Points on a hilly landscape, in no order, each with its height.
From any point a climber steps to the highest of the 2 points nearest to it. It stops when none of these is higher. Distance is the straight distance between rows; heights are no part of it.
z_707 height 55.1: [ 21 -40 -13 -22  20 -27   9 -18   4   9  -2  12 -11  20   0 -17  41   2
   8 -20   4  16 -28   8 -15 -19  -4  32 -19  14  -6  14 -15 -31  72  34
  -9   4 -19 -20  13]
z_302 height 45.9: [ 20  17 -13   1 -13  -1  17 -31   5   1  10  10 -10 -22 -25 -32 -41   7
  23  29  25  -1  24   9   0 -22  -3  30  13  -8 -18   0 -13  30  46   9
 -17   5 -22 -39 -13]
z_918 height 23.5: [ 34 -16 -20   6  10  30  -2 -26  -9   7   4 -14  37  10  25  44  -9 -14
 -23   9  -5 -12  10  14  16 -14 -11  29  15  30  11 -36  -6 -11 -16  15
  37 -42  49 -17  34]
z_273 height 36.4: [-20  -4  -3  47 -10  22 -17  14   2  -7  34  12  -6 -21 -33  -5  25   5
  20  17  18  -3  16   2 -32  19   4   9 -28 -39  29  15  -7  30 -25   2
  -1  49  -8  17   3]
z_382 height 41.0: [  1 -10 -15 -20 -16  13  -4   7  30  10  44  17 -12  22 -24 -15  36 -38
   9  18  -1  24   8   3   4   2  38   6 -10 -21  22  17   6  24 -13  27
   5  19 -21  25  17]
z_725 height 36.7: [-53  -4  37 -27  12   5   1  -6  -7 -21 -19   3   1  44 -11 -36  -6  18
  -8   0   6   9 -17 -13  11  13 -11 -16  33 -28  16   3   1 -23 -10  27
  18  10 -15  31 -11]
z_52 height 4.4: [-26  -7  -5  -4 -29  21   4  -2  -3 -22  24  26  10  28 -19 -20 -29 -26
   7  13   9  14  13 -17  -9  26  -6  24  18 -21  -2  23 -29  18   5   8
   7  31 -29  27  21]
z_827 height 18.7: [ -9 -20  10   2  20  21 -23  15 -23   6   7  11  47  16  27  65   1 -19
 -34 -25  13   7 -10 -12   8   4 -17 -13 -15  19 -16 -29  10 -26 -40   8
  33 -40  37 -10  36]
z_330 height 69.3: [ -2 -27 -11  34 -14   8  -4 -20  -7 -14  20  32   5 -25   2  22 -21 -24
  13 -15  11   7  -5  18  17 -24   9  35   0 -23 -32 -20  -6   2  30 -11
 -15  17  43 -35  27]
z_412 height 31.7: [  6  -1  20  32  -7  10 -24   7 -10  21   2  12  14 -17  28  -2  21  17
 -21  -1   6   5 -25  27  15  -6  29  -7 -30   8  56 -46  38 -12 -55 -16
  22  25  20  18  -5]
z_225 height 60.6: [ 11  35  -8  -2   6  16  -5 -27   6  17  50  18 -26  -6 -15 -33 -15  19
  17  26  31  10   3  15  -5 -34  36  12   4 -16   5 -12   7  32  -4  30
   1  15 -13  -9 -22]
z_127 height 53.1: [-11 -46  10 -10  26   1  -8  -2  -7 -12  -5  18  -6  -9  -5  46  49 -14
  20 -33  11   1 -27  30  -3   1   5  23  -8 -13 -33 -19   1 -17  31  17
  -6   1   8 -33  36]
z_732 height 6.0: [-40  -9 -15   2 -30  28   4  19  -9 -48  -2  27  22  22 -27 -20 -39 -23
  -6  12   0   3  24 -32 -36  61 -21 -30  22 -23   2  25 -50   4 -14  -3
   7  19 -29  47  20]
z_978 height 34.3: [-63   2  21 -37  10  12  -8   4 -20 -41   2  11  -9  35  -6 -10 -11  21
  -6   7 -11 -12   4 -11  -5  34  -4 -23  13 -27  26   4 -12 -18 -28  39
  19 -12 -14  63   5]
z_93 height 48.8: [  2  33 -14  -6 -17  30   3 -23  -3   6  11  -1   8   3 -20 -20 -64   9
   7  23  23  -9  35  -1  -9 -19   1  -7  32  -2  -7 -18  -4  23  -2  -7
   3  -1  -4 -20 -24]
z_567 height 7.6: [-50  -2   4   4 -11  -2   2  34 -19 -25 -29   1   2  -6 -28 -15  -2   8
   5   8  -4  -8  18 -34 -51  58 -40 -26   6 -29  -4  34 -23   9 -16 -11
 -16  19 -29  47  -4]
z_340 height 56.9: [-14 -12  -4 -22   2 -26   6  31 -20 -12   6   6  -2   1  24 -39  15  49
 -23  13  -9  21 -43 -19 -33  21   6  -8 -30   2  26  41  -9 -33  -3  27
   7  -5 -45  75  -4]
z_120 height 24.2: [ 17   1   4   5  20  43 -29 -13  24   3  -4 -22  29   7 -50  29   3  12
 -20   7  21 -19  36  -5 -33  -2 -14  18  10  14  -7 -39  -1   2  -9   8
  42   3  12 -49 -61]
z_311 height 28.7: [ 41  32 -25 -20   8   3  -1   0  21  37  13 -14  21  17  28  20  -9 -10
 -33  14 -15   2  27   4  29 -23  -6   0  20  37   3 -25  20   5 -44  10
  19 -49  28 -16   4]
z_131 height 43.1: [-38  23  39 -17  -9  -7  -3  36  11   5 -25 -13 -15 -10 -27 -20  -1   5
  10  -3  31  -7 -40 -39  -2  14 -29 -11 -13  -5 -17  25  11   1  -2 -27
 -11  22 -27   4 -53]
z_214 height 27.7: [  6   5   0  11   2  11  -8 -11 -23  25   1  34   9 -11  12 -16  12   8
  -6   9  31   9   6  -2  -3   0  16  -2  10  27   4 -48  34  37 -12 -18
  16 -14  -4 -39  20]
z_741 height 61.0: [ 14   7 -23 -14  19   1   0 -35 -10  19  16   0  -4  14  13  -6 -14  12
  -7  36  -8   3  38   2   2 -24  25 -34  24 -10  12 -18   1  13 -25  36
   7 -35   8  11  -3]
z_895 height 23.7: [-19  14  28  10   1  14  -6 -26 -40 -25  -8  10  -1   9  30   2 -38  32
 -16   3  -8 -29  24  18  13   8  10 -26  21  11   9 -53   7   4 -21  14
   4 -13  23   3  12]
z_255 height 53.3: [-38 -20  16 -21  -8 -14  -6  43 -20 -24   0   0  -4   0   4 -40  -4  37
 -25   2 -12  25 -39 -28 -30  31 -19 -10 -25  -8 -16  60  -4 -53  10  22
  14  15 -47  64 -38]
z_473 height 57.9: [ 19 -17 -10 -13  17 -16  26 -21  -3 -24 -23 -36 -17  20   5  25 -10 -15
  10   1 -65  -2  39   1   0 -30  16 -13  25  -2  -1  21 -37 -20  28  25
 -23 -20  12   1   4]
z_417 height 54.2: [ 20   9 -15  23  -2  35 -11   3 -28   5  11   7  13  24  20  14  -1  -7
 -17  14 -28  -1  49  12  15  12  10 -39  34   1  23 -23  11  25 -69   0
  19 -20  32  17  38]
z_736 height 62.3: [  0  32 -10 -35  -5 -41   1   0  21  18   4 -25 -13  11  10 -38 -11  24
 -12   8  -1 -14 -15 -15   3   7 -10  -2 -14   1  -7  30  -3 -16  -1   5
  -7 -16 -31  27 -43]
z_579 height 46.5: [-45  13  28  -6 -21  20 -11  21  16 -17   3 -14 -12 -10 -28  -7   2  33
 -10 -12  34  -9 -33 -11 -14  32 -47  13 -32   3   7  29   5 -25 -22  -2
  14  26 -32  29 -51]
z_587 height 20.0: [ -7 -11  -4  27   1  46 -31  -2 -11   2  -2   0  38  12 -46  39   6 -18
  -3  -9  30  -4  47 -14 -46  12 -22 -21  -3 -14   5   0  -9  26 -17   0
  18   4   0 -35  -5]
z_758 height 21.0: [  2   0   3  -9  19  22 -21  -7 -15  12   8 -11  24   6  15  71  12   0
 -22 -10 -23 -24  18  18   4  10   3  -2 -15  19   6 -46  11  -6 -50  26
  35 -43  45 -14  31]
z_928 height 48.6: [ 11 -21   5  46 -15 -23  12  -2 -32 -20 -48   4 -10 -11  39  -5  11  10
  27  11 -13   3  13  14  -8  28  26 -23  10  15  43  -8 -20   6   6 -40
 -12  10   6  23  33]
z_244 height 30.4: [ -1  -7  15 -12   2  27  13  -8  29   5 -57 -31   8   3 -44  33   2 -17
  24  -8  26 -48  -4  -4  10  28 -50  20  18  30 -13 -23  14  19  23 -54
  10  -9  10 -53 -26]
z_678 height 71.1: [-21  -5  -3 -30 -19 -11  25  13   3  -2 -15   5  15   9  11 -42  17  31
 -13 -20  24  31 -67 -12 -15   7 -39  33 -11  22 -11  43   3 -28  44   6
  14 -12 -50   5  -5]
z_424 height 31.4: [ 32  22 -16 -36  29 -23  13 -11   7  29 -17 -35  -4   0  37  18   4  17
 -21   3  -8 -31   3  14  29 -16  -7  -1  -1  41  -5 -27  21   2 -13   7
  -1 -58  22  -9   2]
z_734 height 33.4: [ 34  -1 -33   4 -14 -31  -3  32  40  27  21 -22  -4 -27  15  19  58 -24
   6 -10 -13  -7 -22   8   2  -5   0  22 -52  20  14  48 -13 -13  22 -23
 -11  14  -6   8   6]
z_322 height 39.7: [-14  37  15   3  10 -25   0  33  38  27 -22 -19 -29 -51 -30  -8  16  -6
  13 -14  23 -19 -33 -29 -11   5 -23  -4 -14   3 -20  36  32  16   4 -44
 -32  15 -32 -32 -49]
z_388 height 57.1: [ -8   8  -2  -1  18  34  -8 -41   5  17  47  42 -37 -21 -19 -19 -14  14
  -1  17  44  -3   4  21  22 -19  22  29   5 -11 -11 -33  18  38  16  22
   9  13   7 -51 -16]
z_146 height 51.2: [ -9  30  -7  -1   1  56 -24 -33 -18  -2  31  29  -2  11 -11 -18 -60   4
 -20  12  27 -22  47  15   3 -10  14 -15  25  -1   9 -36  -7  26 -25  -4
   1   1  28 -24 -18]
z_665 height 36.6: [-29  26  28  12   4   1 -11  38  15  11  12   9 -14 -55 -30  -5  37   0
  -1 -20  41  -9 -23 -18  -2  20 -22   9 -43 -16   5  17  37  20 -20 -47
 -12  32 -28 -20 -30]
z_443 height 57.6: [ 29  13 -11  25   2  10  -9  -7  11  34   4 -10  14   9   6  -5   2  10
   0  14 -22   5  55  -1  -5   0  18 -44  18  12  22 -23  16  15 -54   4
   8 -24  20  -8 -14]
z_664 height 63.8: [-18 -16   3   1   4   1 -11  -6   5   7  45  34 -25 -32  -7  13   7 -25
  16 -12  31  14 -23  16  18 -18   3  46  -8 -18 -46  -9   2  22  28   6
 -15  15  -8 -28  19]
z_698 height 31.8: [ -4  11  21  23  -8  23 -12  12  -9  32  18  39  21 -28   9  -2  29 -13
 -22 -19  54  20 -22   3  15   8   0  17 -19   8  37 -23  32  35 -17 -47
  30  27  -8 -22   8]
z_609 height 64.3: [ 19  25 -10   6  11 -12   1 -31  12  10  26   3 -37  -8  -3 -14  -7  13
  22  48 -23 -11  38  14  -5 -35  36 -19   9  -9  23 -18   9  27 -13  31
 -13  -6   8  -6 -11]
z_173 height 62.2: [ 33  -9 -20  -3   9  -8   0 -31  19  -5   7 -21 -11  28 -14  16   5 -29
  17  11 -66   5  26   6  15 -50  23 -14  10 -13  16  16 -19 -27  15  33
   2   3  25   1 -12]
z_51 height 51.0: [ 10 -48   4   3  16 -18 -17  -7 -13  -1  -5   7   8   3   4  -4  17  -7
   1 -22   8  35 -30  -3 -18 -20  15   7 -17   4  -8   5   1 -40  49  14
   3  14  11 -24  -6]
z_537 height 35.8: [ -1  -3  -8   3 -28 -18   3  46  38   0  26 -17  -9 -30   4  11  48  -9
  16 -21   2  -8 -44   4  10  11  -6  37 -64  -2  17  45  -8 -11  13  -7
 -12  25 -35  32  -4]
z_680 height 38.7: [-32   4 -12  -7  -1  24  -9   3  11   8  52  25  -9   5 -31  -2  39  -2
  20  17  27   2   9   8 -16  11  17  16 -22 -41   8   8   8  37  -6  33
  16  17 -28  17  18]
z_494 height 29.8: [ 10  -2  -9  23 -10  24   2   7 -10  36  15  50  22  -4   3 -21  22 -21
 -13   1  48  40   4 -11   7   6  22   1   6  -4  26 -22  24  37 -32 -27
  18  12 -10 -15  28]
z_911 height 45.6: [ 13  13  12   5   8 -19  18 -29  -3  -6 -34 -19 -16 -11   0 -22 -19  35
  28  14  -9 -30  14  13 -16 -30   1 -10   3  20 -11   1   2   0  36  -1
 -34 -10  -9 -23 -37]
z_427 height 37.1: [ 10 -18  30 -22  26  -7  10 -38   3  18 -59 -24  -1  14  34   1  33  23
   1  -2   4 -17 -45  21  12  -3  -9  15  16  44  37 -39  24 -13  31  -8
  13 -14  14 -12   4]
z_879 height 16.3: [-21 -24  -1  11 -12 -10 -34  46 -12  -3 -18   3  41  22 -37  12   3 -35
 -28 -20 -13  23  12 -50 -34  29 -23 -35 -12 -23 -24  54 -22 -14 -10  -6
 -10  13 -22  19 -16]
z_692 height 34.0: [ 25   1   1 -15  25 -26  26 -19  -8  14 -40 -23  -3  12  46  12  14  37
 -10   2 -13 -10 -16  22  11 -10   2  -3  16  43  20 -26  17 -11  20  11
  -3 -41   8  -2  22]
z_198 height 30.6: [ 42  27 -26  -6 -27 -24  20  23  48  27   5 -41  -6  -2  11  10  37 -18
  11   0 -26 -22  10   3  23   3  -3  27 -28  18  15  33   4  19   0 -17
 -15 -15   1   5  19]
z_533 height 34.4: [ 11   8 -15  38 -11  27  -6   3   1  15  26  14   2 -13 -15 -23  -5  13
  12  28   7 -11  28  10 -22  24  25  -2  -9  -9  29   7 -11  25 -33  -2
  15  31   7  26 -10]
z_648 height 65.2: [  6 -15  -8 -33  -6  -7  22   5   3  -3 -20 -13  23  14   3 -16   5  13
 -14 -18  23  -2 -50 -11 -11  14 -56  46 -20  26 -44  30 -21 -38  71   6
  -8 -10 -44 -21 -16]
z_755 height 39.8: [  5  35  17   0  24  -7 -29  -7  -1  23 -10 -16  -2 -27  -6   9 -28  27
  -9 -10  -6 -45  25  -4 -24 -10  -8 -22 -17  31 -29 -32  27  14 -19  -7
 -18 -41   8 -41 -51]
z_551 height 79.1: [-20  -1  -2  23  -1   6 -28  21  -8 -10  36  27 -21 -19 -33  20 -11 -38
  10 -20  -4   5  25  -2 -14  -3  15 -34  -5 -33 -40  21 -11  18 -20  -9
 -29  19  12  -8  -4]
z_904 height 49.5: [-64   1  35  -3 -22  15 -17  30 -16 -29   6  13  -3  -9 -14 -28 -18  30
 -22 -11  22  16 -45 -12 -25  33 -26   1 -10 -29   5  45  -8 -38 -14   9
  14  28 -18  52 -39]
z_91 height 43.0: [ -8  11  -4   3  -9 -31  48  -9 -25 -37 -42   1   0  11  20 -30  -9  23
  11  18  -2   0   4   9  15  28   0   2  36   0   9  -4 -24  20  27 -23
 -31 -11 -38  17  38]
z_482 height 9.0: [-30  10  11  21   0 -12  -9  28 -19 -54 -22 -17 -11 -10 -47  -9 -23  23
   9   4 -17 -11  21 -31 -40  31 -20 -54  -6 -32 -10  35 -28   0 -25  -7
 -30  15 -14  41 -39]
z_456 height 34.2: [  4 -24  37   6   1  18  10 -10   7 -21 -70 -27  22  17 -44  49  -4 -28
  21 -20  -2 -26   1  -4  13  -5 -39  -2  29  18 -12 -20   7  -3  15 -44
  -2   0  35 -50  -8]
z_200 height 42.7: [  6  14  17   5  18 -22 -27 -32 -18  23 -26  -7   1 -30  12 -17 -33  46
   2  -5  15 -21  16   1 -32 -21   5  -7  -4  26 -19 -19  24   1  26  -1
 -26  -9   5 -34 -49]
z_299 height 51.6: [ 30 -17   0  43 -18  -6   5   9 -24  13 -42 -20  -9   7  12 -21  27  -7
  25  13 -37  13  27  -6 -11   4  30 -45  24   8  60   8  -4   1 -23 -25
 -10  15  17  21   6]
z_375 height 34.1: [-30  22  26  15 -16  31  -3  24  -4   2  17  29   2 -36  -9 -22  18   3
 -10 -22  56  -1 -34  -4   0  22 -24  32 -14  -8  18  -1  21  20  -4 -39
  16  44 -25  -8 -12]
z_16 height 66.6: [ 32  45 -46 -22 -16 -19  16  15  79  15  27 -33  -7  17  28  -4  -5 -24
   8  17 -43 -13   3  22  41 -14  13  37 -11  14  25  14  -8 -18  -9  10
   9  -8  16  41  -5]
z_649 height 40.5: [ 16 -18   8 -28  23  17  18 -24  10  26 -36 -20  -2  23  18  35  39   0
   6   2  15  -2 -37  23  45 -10  -7  18  23  43  30 -44  25  -3   0   5
  26 -16  17 -26  30]
z_691 height 12.7: [  1   5  14   8   3 -18   1  15   0   9 -39 -12  18  28 -41 -25   2 -17
  -5  12 -22  16  15 -46 -32  13  -3 -49  27  -5   8  43   7 -22 -19   4
 -17   3 -18  16 -41]
z_314 height 74.3: [-30   9  13   4  -2   7 -36  15  -7  10   7  18   3 -17 -30  25 -22 -17
 -17 -28  19   2  -8 -22 -14 -20  -9 -38  -1 -34 -42   4  13   4 -10  -9
  -9   4   8 -28 -21]
z_782 height 47.7: [ 22 -43   4  16  26  -4  -8  -6  -6 -22  -6  -4 -25 -16  14  62  48 -21
  27 -19 -34   9  -4  31  11 -26  25  -3  -5 -15 -25 -15  -7  -2  24   7
 -26  -1  39 -39  32]
z_67 height 38.6: [ -4 -30  -1  13 -32 -20  -1  30  26 -27  16   3   3  -2  21   4  32 -20
  10 -26   9   4 -54   6  17  14   6  45 -31 -13  14  23 -15 -27  34 -27
  -3  48 -13  35  20]
z_870 height 21.9: [-14   6  12  15  13  58 -29  -9  22   5   8   1   0  10 -51  37  -7 -24
   7  -8  16 -35  49  -8 -26   4 -18 -11   9  -8   5 -22   0  26 -29  -8
  21   9  22 -52 -31]
z_952 height 76.7: [-14  -7   8 -18 -13 -25  17  24 -26  -9  -3  11   8  -8  44 -32  -7  29
 -24 -18  23  31 -51   2   0  16 -16  22 -19   8 -31  17  -9 -36  27   3
   4 -19 -36  25   1]
z_711 height 37.0: [ 20 -18  15  -9  -1  13  24   3  25  27 -35 -26 -16  19  23  31  64  -7
   3  -6 -14  13 -24  23  43 -10   9   4  15  17  58 -30  40   3 -32  -6
  25  -3  26   1  19]
z_40 height 54.0: [ 18 -20 -13  -3  16 -38  29 -28 -23 -22 -41 -19   8  16  -5   1 -20  -5
   6   3 -44   4  24  -5  -4 -22   2 -27  34   5 -16  13 -33 -17  61  10
 -43 -13   6 -25  -3]
z_8 height 49.3: [ 15  23  -8  -6  -5 -41  30 -23 -25 -17 -13   7  -6 -15  14 -28 -52  11
   1  10  -4   5  22  -1  13  -6 -11  -4  31 -11 -64   6 -14  14  31 -23
 -49 -19 -21 -16  30]
z_191 height 66.4: [-28  11  18 -22  -3 -30   2   2  -5 -12  -8 -11  -8  -2  13 -22 -20  50
  -8   3  -1 -20 -31  -9  -8  14  -7 -24  -7  12 -10  19   9 -23 -10  12
  -4  -1 -13  29 -20]
z_604 height 53.0: [-13  33 -14  -5   2 -35  30  24 -10   6  22  18 -27 -26  15 -33 -30  11
   3 -14  18   7  -7  -7  17  -4 -10   5   9  -8 -57  13  11  30  20 -16
 -48 -23 -22  -7  13]
z_108 height 14.6: [-20 -25   5  -3 -17  23 -19  38  -9  -2   9  30  46   6   2  25  -5 -23
 -41 -41  51  19 -51 -26   7  26 -37  18 -21  -2 -18   2  -5 -21  -6 -15
  35  10  -6  -9  14]
z_874 height 10.8: [-18 -17  16  19 -11 -22  -6  15  -7 -29 -41 -12  12  11 -12 -16 -30  -3
   7   0 -41  -5   5 -26 -37  19   3 -38  10 -21   5  41 -16 -22 -13 -16
 -17  17   1  33 -38]
z_699 height 16.7: [-18   0  -7  -2   3  37 -33  39  -6  12  27  14  45  12   2  54  12 -30
 -49 -36  42  10 -14 -20  13  16 -27   7 -37   4 -26 -11   8  -9 -36  -1
  32 -17  22  -4  21]
z_444 height 47.5: [-13 -53  23   8   1  -8 -27  20 -29  -3  -3  37  22  11 -22  -5  12 -24
 -10 -25  16  45 -41 -11  -6 -14   8  11   3 -20   1   5   0 -45  16   7
  24  34  10   0   9]
z_957 height 44.5: [ -5 -28   8  21  -8  26 -20   3  -6  13  28  30  18   7  -9 -21   0 -21
  -1 -10  18  44 -12  -9   6  -3  17   7   1 -32  14   8  -8  -5  -1   1
  25  48   6   8   7]
z_391 height 41.6: [  8 -41  -9  22 -33  17  -8  11   1 -14  29  20  11   5   6  -4  22 -31
  14  -2  -4  28 -36   6   3   5  29  37  -8 -13  24  11 -21 -18  17   4
  10  63   4  29  26]
z_449 height 53.8: [-13  37  14   2  11  59 -11 -38  -5   9  33  33 -27 -14 -17 -27 -52  26
 -16  17  40 -24  33  25   8 -23   1  18  12  17  -2 -59  16  34  -4   8
  16  -5  10 -42 -14]
z_518 height 21.8: [-26  37  38  28   8   4 -13  -2 -27 -13   8  11 -33 -21  30 -28 -57  46
 -10   3  -4 -24   5  15   2  -5  19 -40   7  -4   3 -38   6  -6 -35  -5
  -1  10  28  35 -15]
z_750 height 14.5: [  1  -6 -12 -12   7 -23 -11  35   2  17 -24 -22  23  15 -42  16  32 -17
 -15  -1 -22   9  30 -53 -45  26 -12 -53  -2  -5 -24  40   6   5 -29  -1
 -23 -16 -16  12 -17]
z_147 height 26.8: [ 15  -5  26 -24  19  23 -18 -22  21  21 -40 -33  19   8 -41  41  -1   6
  10   4  22 -39   5  -2 -14  -1 -23   7   6  29 -11 -34  12 -12   9 -14
  24  -6  25 -55 -52]
z_765 height 68.5: [ 29  16 -21  19 -10 -12  20 -24 -11 -16  26   9 -28 -14  14 -19 -38   2
  38  23 -31  -3  33  24  11 -37  39  -6  14 -24  18   0 -24  14  -2   2
 -24  15  18  18  20]
z_109 height 74.5: [ -2 -15   0  33  -6  -2 -17   9 -28 -28  30  20 -12 -25   3   7 -20 -12
  16  -5  -7  11  18   0   3 -27  35 -11  -2 -27 -38 -14 -21  13   0 -10
 -22  19  23 -15  11]
z_221 height 35.9: [ 39 -15 -40 -15  -3 -22  26 -23  18  10  11   0   6  23  16 -27  25  -5
   7  25  -6  20  14  -1   8  -5  21  21  17   6  30  21  -8  13  33  25
   6  -8 -36  14  37]
z_677 height 50.3: [  6  -2 -20 -34  24   2  17 -10  42   4  -1 -15  -9  -1  -4  44  23 -46
  -1   3 -19   6  -4   0  38 -19   0  31   5   4 -19  -1   8   1  13  12
  11 -33   7 -16  20]
z_90 height 25.6: [ -1  25  25  22   4   4   0   0 -27  13  -9  16   2   1  42 -17 -12  43
 -21   5  12 -21  20   3  -2  10   6 -18  16  30  12 -47  21  34 -27 -23
  -6 -29   0   3  21]
z_747 height 38.5: [ 12  -4 -45 -19   4  14   9  -1  24  25  36  27   7  29 -10 -22  30 -18
  -3  24  26  38   0  -7  16 -10   8  32   9  -8  16   2   5  33   9  24
  22  -2 -32   1  41]
z_100 height 45.2: [ 15 -10 -13 -56  34   1  24 -31  40  16 -16 -19  -9  15  16  33  33 -13
 -15  19  -4  -6 -19  11  41 -10  -2  24  26  23  -7 -31  26  10  27  22
  20 -53   5 -33  36]
z_982 height 54.4: [ 43  -5 -19  33   3   8 -15   6 -15  39 -14 -11  15   2   7  -6  43  -5
  -6  16 -26  21  27  -4 -21  -8  28 -48   1   3  47  -1  18   7 -41  -9
  17   1  14  15   6]
z_865 height 64.1: [ 25  36 -20 -33  -9 -20  20   2  60  17   3 -28 -14  13  16 -28 -15 -11
  -2  13 -12  -1  12  -2  17  -9 -13  16 -13  15  13  30 -11 -14  14   7
  -5  -8 -20  12 -21]
z_883 height 59.5: [ 12 -43 -11 -37  11 -20  12 -25  17   8   4 -14  25  22  -4   7  24   3
  -1 -11   7  11 -36  -3 -38 -13 -36  41 -28  19 -19  32 -32 -44  64  39
   1   0 -43  -6   2]
z_800 height 38.8: [ 17  -6  25  18   0  10  13 -12   2 -19 -39 -28  20  16 -14  44 -37 -16
  14 -12 -38  -3  21   9  14  -9 -11 -13  23   1 -19  -8  -8 -14   0 -12
 -14  -7  45 -39  -7]
z_185 height 55.7: [  2  21 -19 -49  13 -19  10   2  50  -3  25 -21 -23  -5  14  44  -3 -36
  -6 -11 -40  -4 -19   3  53 -39  -3  29 -18  -5 -28  11   6 -28   6  18
  -2 -24  17  13   1]
z_104 height 42.8: [ 24 -26  -1  20  -6 -15   0   2 -14 -18 -23 -19  -1 -14   5  58  -8 -24
  11 -13 -42   1   1  12  20 -20  -5  -3  -3   9 -31  -2  -6 -25   6 -12
 -13  -7  49 -36   7]
z_345 height 60.9: [-15 -12   2 -15   8 -46   8  34 -24 -16  25  18 -33 -19  25 -37  14  35
   1  -7 -15   9 -40  -1 -14  13  20 -19 -22 -11 -22  21  -5 -12   7   9
 -17  -8 -30  57   5]
z_917 height 19.9: [-22  28  40  38 -15   6 -19   6 -14  -6   6 -16 -12 -18  29 -26 -25  36
   7   5   2 -34 -17  19   0  24  18 -11 -29  13  22 -13   8 -12 -43 -15
   6  22  10  49 -14]
z_841 height 57.0: [  0  11 -16 -11   9 -45   3  21 -14  -3  40  24 -27 -36  29 -38  -4  34
 -10  -4   2  20 -31 -12  -2  -7  10   3 -23 -15 -46  30   8  -3  15  19
 -35 -17 -37  13   2]
z_824 height 33.9: [  7  -8  27  21  -6   8   2  -7  -6  18 -12 -13  -2  -8  45  13  28   2
   9 -12 -17   9 -19  24  39 -11  24   0   6  15  46 -42  20   0 -29 -26
  14  18  30   6  32]
z_820 height 67.3: [ 20 -20 -24  16  -3 -11  -4  -9   9 -21  19 -12 -24   9 -14 -13 -25 -32
  35   7 -81  15  21   1  -5 -18  53 -20  -7 -30  10  29 -33 -22  -5  32
  -7  25  27  28  -8]
z_785 height 18.2: [ -6 -22   2  19 -18   3 -24  10 -14 -16 -25  -9  32  16 -33  43   7 -34
   4 -15   2   4  24 -34 -38  14 -27 -32   5 -20 -29  25 -12   9   2 -10
  -2   0  -2 -10   8]
z_832 height 49.6: [ 22 -12   8 -12  22 -20  23 -54 -19  -2 -44 -13 -22  -3  -7 -13  -3  16
  12  -5  -3  -5   6  17  -4 -30  -7  -8  38   4 -19 -12  -1 -10  70  22
 -31 -15   1 -46  -5]
z_509 height 51.1: [ 13  24 -20  18  -9   7  -7  20 -11   1  20  -9  -1  -3  14  21  13  -9
  -6   3 -38 -15  29  21   6  41  16 -26 -21   1  31  -7  10  16 -66 -10
  15 -30  30  42  28]
z_271 height 61.2: [  8  27 -24 -33   1  -8   5  -6  76   4  43 -29 -28   3   4  34   2 -29
  18   2 -32 -27  -4  32  40 -29  11  31 -32  -7   4   9   5   5  -4  12
  16 -13  21   3 -19]
z_15 height 46.0: [  2  -8   9  33 -16 -16  29  -3 -54 -24 -24  19 -10 -14  35 -42  -8  32
  10   2   7   2   3  14  -5  23  31  -7  27  10  12 -22 -29  18  16 -21
 -18  21  -9  25  45]
z_81 height 71.2: [  0   3   5  11  -7 -24  -4  16 -21   4 -14   1  13 -23  35 -20  -6  36
 -13 -11  16   3 -28  -1 -13  15  -9   2 -22  12  -2   3   3  -5   9 -15
  -1   2  -8  11 -12]
z_669 height 72.5: [ 28  -2 -15  12 -20  -6  10 -23   9 -18  14  -3 -15  -7  22 -24 -54 -20
  24  21 -52  11  35   8  17 -20  37  -4  19 -19  24  13 -20 -24  14  -2
 -12  19  22  38 -19]
z_670 height 46.1: [-12  23 -21 -10 -16  -3  39 -20  -8 -39  -3   4  -3   3 -11 -22 -59   0
  14  12   8   1  30   0  16 -15 -15  22  32 -23 -25   4 -23  25  36 -12
 -28   8 -15 -12   9]
z_830 height 39.6: [-36   2  14 -31  21 -20  34  -4 -17 -35 -22  -1  -7  36  -3 -28 -15  12
   2  -4   0   9 -10 -12  17  16   0 -10  32 -11   1  11  -8  -6  23  14
  -5 -12 -29  18  30]
z_973 height 26.2: [ 52  23 -28 -19  -3   8  16 -17  26   9  -3 -41  39  18  15  45 -14 -13
 -16  25 -31 -15  48  15  16 -18 -15  32   9  37  -5 -22  -5  -5 -22  -2
  21 -46  46 -22   8]
z_768 height 58.7: [-15 -14 -10 -13  10   4  18 -14  -2  -2  22  30 -10  -9  -5  32  34 -27
   9 -17  36   1 -20  22  23   7 -24  32  -4   2 -40 -23   5  23  26  -3
  -3 -17   2 -37  53]

Call two points neighbours if one is among the 2 nearest of the other. Go from one point of each pair to the other, from neighbour to neighbour, staying as high as possible. Name the lowest point that can't be avoided.
z_609 / z_345: z_302
z_16 / z_551: z_52
z_16 / z_952: z_736

For each start below, name the point where the climber stops.
z_895: z_345
z_699: z_649
z_322: z_345
z_755: z_669
z_732: z_551
z_120: z_551
z_537: z_952
z_52: z_952
z_108: z_952

Write out the way that a climber takes from each point below.
z_785: z_587 z_870 z_120 z_147 z_244 z_456 z_800 z_104 z_782 z_127 z_768 z_664 z_330 z_109 z_551
z_734: z_537 z_67 z_391 z_957 z_444 z_51 z_707 z_883 z_648 z_678 z_952
z_518: z_895 z_90 z_214 z_494 z_698 z_375 z_665 z_322 z_131 z_579 z_904 z_255 z_340 z_345
